Each row is a point on a landscape with many valleys, with its height.
A ball rolls from a point to whichever of its 2 nearest points has the largest drop for the distance, and stops where none of them is lower. Distance is the straight distance between rows; heights are no part of it.
z_893: [-58 -17 -22  13  11 -20  39  17  11  -4  22  -3 -44  -4 -23   4 -73 -55
  -2  39]  (h 38.0)
z_446: [-12 -52 -33 -30  -8 -19 -34  11  24  24 -40 -38  35 -25  24 -14  27 -22
  12  16]  (h 24.7)
z_108: [ -1   1  -6 -25 -44  -9  24  -8  11 -18 -47  74 -45  -7 -34  32  15  -7
  26 -38]  (h 34.3)
z_607: [ -6 -27   8 -73 -20  11  34 -49  48 -11  28  52   6   2 -33 -20  30 -25
   5 -54]  (h 46.9)
z_290: [-58  12  -7  11 -23 -26  17  -1  55  -4 -40  14 -22  30 -35   5 -15 -58
  22   9]  (h 26.4)
z_939: [  9  29  41  59 -31  -2 -19  20  17  -8 -60  46 -61  40 -10  45 -18  38
  -7  11]  (h 59.6)
z_983: [ 16 -28 -16 -45  -9  19 -25 -27  20  12 -18 -50  37  -9  51  10  36 -11
  46 -22]  (h 19.7)
z_371: [-49 -14 -13 -15 -13 -16  17  -5  73  -2 -23  23  -2   9 -35 -16  -5 -51
  23  -5]  (h 31.5)
z_991: [ 24  57  16  25   1  11 -11 -28 -24  -6 -28  -9  50  -8  21   8  36  53
  38  -3]  (h 41.6)
z_64: [ 47  35  46  -8   2  13  26 -45 -40 -31   6  35 -32   9 -20  24  15  47
   6 -47]  (h 53.6)
z_461: [-57  20  -2  37  -4 -33  17  19  37   1 -25 -21 -13  27 -29 -14 -17 -46
  12  24]  (h 21.3)
z_810: [ 19  49  36   5  11  12 -13 -44 -20  -4  -7 -22  62   4  11 -10  35  33
  33 -27]  (h 37.3)
z_582: [ 24   6 -46 -48 -18  21   8 -39 -29 -17  10  18  -9 -56  17  31   4   5
  57  -6]  (h 30.8)
z_292: [ 17   6  -8 -45 -13   1  31 -32  -4 -21  -9  46 -23 -17 -33  11  26   0
  29 -44]  (h 41.8)
z_184: [ 15 -15 -21 -16  17   1 -12   8 -49  15  11 -61  27 -40  37  -6   0   3
  30  13]  (h 63.2)
z_861: [-10 -65  -7 -40   4  10  -9  11  79  40  28 -28  52  32  19 -34  10 -23
 -29 -21]  (h 40.2)
z_126: [ 18  15  13  27  43  -7  12   7 -26  -8  10  -8 -12  -8 -24 -13 -13  39
  -4   4]  (h 75.5)
z_633: [-44   6   5   2  23   1  30  37  37  25  56 -12  15  30 -25 -43 -27 -51
 -21  -3]  (h 26.8)
z_567: [-23  11  12  -2   3 -15 -12   4  55   7 -15  -2  33  33 -40 -42  32 -23
   4 -27]  (h 27.2)
z_486: [  2   3 -28  40  14 -22 -23  32 -39 -10  -8 -23  -1 -47  10   0  -3  35
 -31  63]  (h 56.1)
z_533: [-24  -9 -83 -18 -27  -6 -28  -5  -9  -6 -34  43   2 -49   9  13   7 -13
  -1  28]  (h 36.2)
z_945: [ 27  -7  16  20  43   1  22  19 -29 -14  22   6 -57  -5 -32   4 -40  22
 -13   1]  (h 77.5)
z_348: [ 11 -14  -2 -65 -14  14   3 -55  41  -1  15  10  29   9 -15 -18  41 -17
  18 -47]  (h 41.7)
z_46: [ 15  26  80  37  22   1  21 -10  -8 -12   4  37  -8  52 -38  -6 -12  29
 -29 -41]  (h 59.7)
z_189: [ 20   6  14 -48 -12  14 -27 -56  27   3  -2 -22  49  24   6 -10  56  -5
  27 -50]  (h 36.0)
z_183: [ 25  21  18  31   5   7 -13  11 -53  -2  -8 -57  52 -39  72  14   9  49
  34  35]  (h 22.1)
z_420: [ 11  30 -28  59  -8   0 -26  10 -22 -16 -35  33 -14 -16  11  12  21  51
 -16  43]  (h 49.8)
z_338: [ 14  15  23 -26  13  14  17 -26 -13  -1  47  20  16  22 -35 -32  13 -14
 -16 -47]  (h 68.0)
z_331: [ 19 -28  -5  14  39   2  18  23 -29 -18  27  12 -85 -23 -25  24 -55  10
 -19  26]  (h 77.4)
z_122: [ 24  22  28  -9  31  14   5 -29 -37   6  52 -21  40   8  -2 -35  10  10
  -6 -30]  (h 70.8)
z_431: [ 11  39  59  43  18  -8  12   1   6 -15 -37  34 -11  38 -35   8   1  40
  -7 -23]  (h 61.9)
z_748: [ 39  35  -4  20 -18  13   4 -15 -26 -19 -37  53 -48  -4  -9  30  24  49
  10  -9]  (h 66.1)
z_256: [ 41  31 -14  43  14  24 -18 -13 -50 -17   9 -12 -11 -44  43  26   6  71
   8  55]  (h 24.2)
z_525: [ -7   4  22 -17   2   2 -19 -11  49  23  23 -11  55  48 -24 -51  41 -22
 -30 -37]  (h 21.8)
z_227: [ 11 -73 -17 -47  -4  17 -15 -30  43  14 -19 -53  28  -3  74  15  24 -20
  31 -22]  (h 29.3)
z_223: [ 10 -57   7 -45  21  37  -3   8   9  47  62 -64  53  22  63 -28  16 -29
 -30 -26]  (h 74.1)
z_866: [ 36  27  59   5  23   7  24 -32 -37 -20  21  32 -13  28 -28   1   2  35
 -18 -46]  (h 56.8)
z_275: [ 36   1  24 -30 -16   1  37 -19 -29 -22   4  50 -59   3 -30  33   7  24
  13 -51]  (h 48.4)
z_238: [-13  21  -4  16 -42 -18   3  10  20 -19 -61  57 -48  21 -32  35   0 -11
  12 -18]  (h 27.3)
z_459: [ 19  11   5 -35   1  16 -21 -33  -5   3   3 -36  46  -1  17 -11  35   5
  39 -34]  (h 30.0)
z_604: [-45  18  -9  48  -3 -43  -9  35  15  -5 -35 -24   2   0 -20 -10 -11 -22
  -4  43]  (h 16.2)
z_207: [-22 -23  23  -6  -9  -7  57  19   3   0  28  14 -79  31 -23  30 -89 -41
   2   5]  (h 72.0)
z_406: [-29  -4   3  35  -1 -45 -17  51   9   8 -32 -45  37 -15  -7 -36  10  -9
  -4  39]  (h 9.7)
z_220: [ -8 -79 -44 -44 -12   1 -28  -9  26  23 -39 -37  28 -40  63  11  17 -24
  20  15]  (h 31.6)
z_97: [ 22 -10  11 -52   2  47  -9 -40  -1  33  83  -8  50  19   8 -30  23 -34
 -33 -37]  (h 80.1)
z_618: [-63 -15 -45   5  -3 -22  11  12   4 -20  -5  18 -42 -33  -8  31 -66 -45
 -20  53]  (h 43.3)
z_730: [ 33  19 -23 -24  11  15   8 -26 -43 -11  23 -16   2 -35   4   9   0  16
  40 -16]  (h 40.0)
z_685: [ 14 -38   9 -26  22   6  -6  21 -27  24  12 -80  39 -12  62 -24  12 -13
  18  -3]  (h 66.9)
z_649: [ 18  12  27  21  47  -7  14   5 -39  10  36 -35  39  -5  -4 -39  -9  36
 -12   2]  (h 73.3)
z_527: [-12   5  19 -16   3  22 -11   4  44  35  58   1  47  37 -24 -48  21 -38
 -56 -30]  (h 27.1)
z_586: [ -3  23  75  13 -13   6  32   6  -1   3  48  40 -27  69 -39  -5 -31 -28
 -44 -50]  (h 63.3)
z_196: [-29 -27   1 -29  13  14   3  29  57  40  57 -22  45  22  -9 -47  -6 -42
 -36 -11]  (h 33.7)
z_998: [ -6  14  69   9 -14  -1  44  19  -1   8  49  17 -52  77 -27  15 -66 -23
 -22 -34]  (h 66.0)
z_55: [ 39  21 -48  15   7  24  -9 -12 -54 -22  15   4 -34 -45  23  33   1  43
   8  40]  (h 32.2)
z_320: [ -9 -25 -70 -46 -36   7 -27 -35   8   7 -37  22  17 -57  32  18  17 -10
  30  17]  (h 28.7)
z_925: [-10 -20 -10   3  -5 -25 -31  26   1  18 -46 -51  44 -19  24 -23  36  -2
   6  20]  (h 17.8)
z_155: [ 13   5 -16  20 -21   0 -34  19 -51   6 -37 -56  42 -40  80   7  34  16
  21  36]  (h 11.0)
z_841: [ -2  11  23  19 -17 -16  16  14  10 -16 -28  35 -58  28 -40  28 -26  -8
   8 -19]  (h 20.0)
z_935: [-32 -55 -16 -31  -6  -6  -5   3  96  25   3 -14  37  13  -5 -32   6 -32
   1 -13]  (h 41.5)
z_638: [ -4  21 -42  50 -25  -4 -45  17 -11 -30 -33  63 -47   9  17  29   8  32
 -45  46]  (h 53.5)
z_212: [-33  22  27  18  18  -7  34  23  21   5  28   3 -15  46 -37 -29 -30 -36
 -10 -18]  (h 19.9)
z_440: [-13  -1 -84  -3 -22 -12 -37  10 -37  -8 -15  17   9 -47  29  19   8   8
 -17  46]  (h 41.4)
z_791: [-57 -13 -15   8  17 -18  33  31  31  14  34 -19  -5   3 -25 -27 -50 -59
  -1  31]  (h 32.9)
z_352: [ 13 -12 -27   8  33 -14  -3  25 -52   6  20 -45   6 -48   4 -12 -17  19
  -1  38]  (h 59.5)
z_673: [ 18  41 -10  40  -1  -3 -10  -3 -22   0 -39   7  16 -21   5   1  30  53
  16  16]  (h 46.0)
z_133: [  6  18  48  -4   5  14  22  -7  -7  -1  47  40  -2  41 -46 -29   4 -25
 -40 -56]  (h 65.9)
z_42: [-24  -1 -77  10  -1 -12 -29  23 -30 -27  -1  36 -30 -39  14  29 -22   5
 -48  55]  (h 47.0)
z_860: [ 37  33  12  38  21  17  -6 -10 -50 -11  12 -39  30 -42  48  18   3  72
  27  43]  (h 16.4)
z_750: [ 39  16  34  32 -15  11  -9   8  -8 -13 -40  56 -65  15 -16  41  -2  58
  -8  -6]  (h 62.7)
z_614: [ -1  21 -16  68   5 -12 -37  30 -26 -21 -22  15 -11 -21  22  10  12  61
 -48  83]  (h 52.9)
z_885: [ -2 -29  13  10  16  -5  31  26  -8 -13  28  10 -93   0 -27  35 -85 -19
 -12  19]  (h 74.9)
z_336: [ 12 -69  14 -36  26  21   3  14   2  27  24 -82  35   9  85 -21  25 -30
  -5 -15]  (h 70.5)
z_87: [ 14  36  30  66  24  -5   6  -3  -8 -11 -48  22  31  -2  -8   8  23  75
   1  26]  (h 49.7)
z_954: [ -3  -8  57  -9 -28  -8  45  16   7   9  34   3 -76  66 -23  38 -82 -18
   2 -11]  (h 68.8)
z_101: [  9 -19 -44 -62 -30  25  -8 -48  15  -2 -10   7  19 -53  34  20  15 -12
  61  -9]  (h 18.2)
z_349: [-33 -16 -59   9   3 -22  -7  23 -13 -17  -4  16 -24 -46  -8  21 -40 -20
 -31  50]  (h 47.3)
z_327: [-32 -37 -28 -34  -8 -12 -10 -10  68  11 -20   8  22 -13 -21 -23   6 -29
  20  -3]  (h 36.8)
z_747: [ -6  30   2   7  -5 -17  -9  -3  23  -2 -47  13  14  10 -35 -18  38   1
  19 -24]  (h 32.1)
z_17: [-18  15  29  31   6 -15  30  20  12  -9  -4   8 -47  44 -38   5 -40 -19
   2 -10]  (h 11.7)
z_923: [ -9  21  -2  58 -29  -2 -34  26   5 -20 -43  49 -74  25   9  47 -21  20
 -29  42]  (h 56.6)
z_392: [ 22 -19  17 -46  10  50 -17 -20 -16  40  87 -45  58  17  44 -22  12 -32
 -31 -30]  (h 77.6)
z_744: [ -1 -11 -25  10 -20 -21 -35  33 -37  14 -46 -48  45 -34  48 -10  33   8
  -1  40]  (h 19.1)

Call two points neighbours if one is among the 2 nearest of the other. Go from one point of each pair to the other, from neighbour to neighbour, staying as low as possible. Name the highest point that can't be avoided.
z_925, z_983 | z_220
z_525, z_101 | z_935
z_925, z_101 | z_730
z_406, z_860 | z_183
z_925, z_155 | z_744

For each start below, name the point where the ball stops.
z_327 | z_406
z_64 | z_17
z_42 | z_101
z_349 | z_17
z_126 | z_586
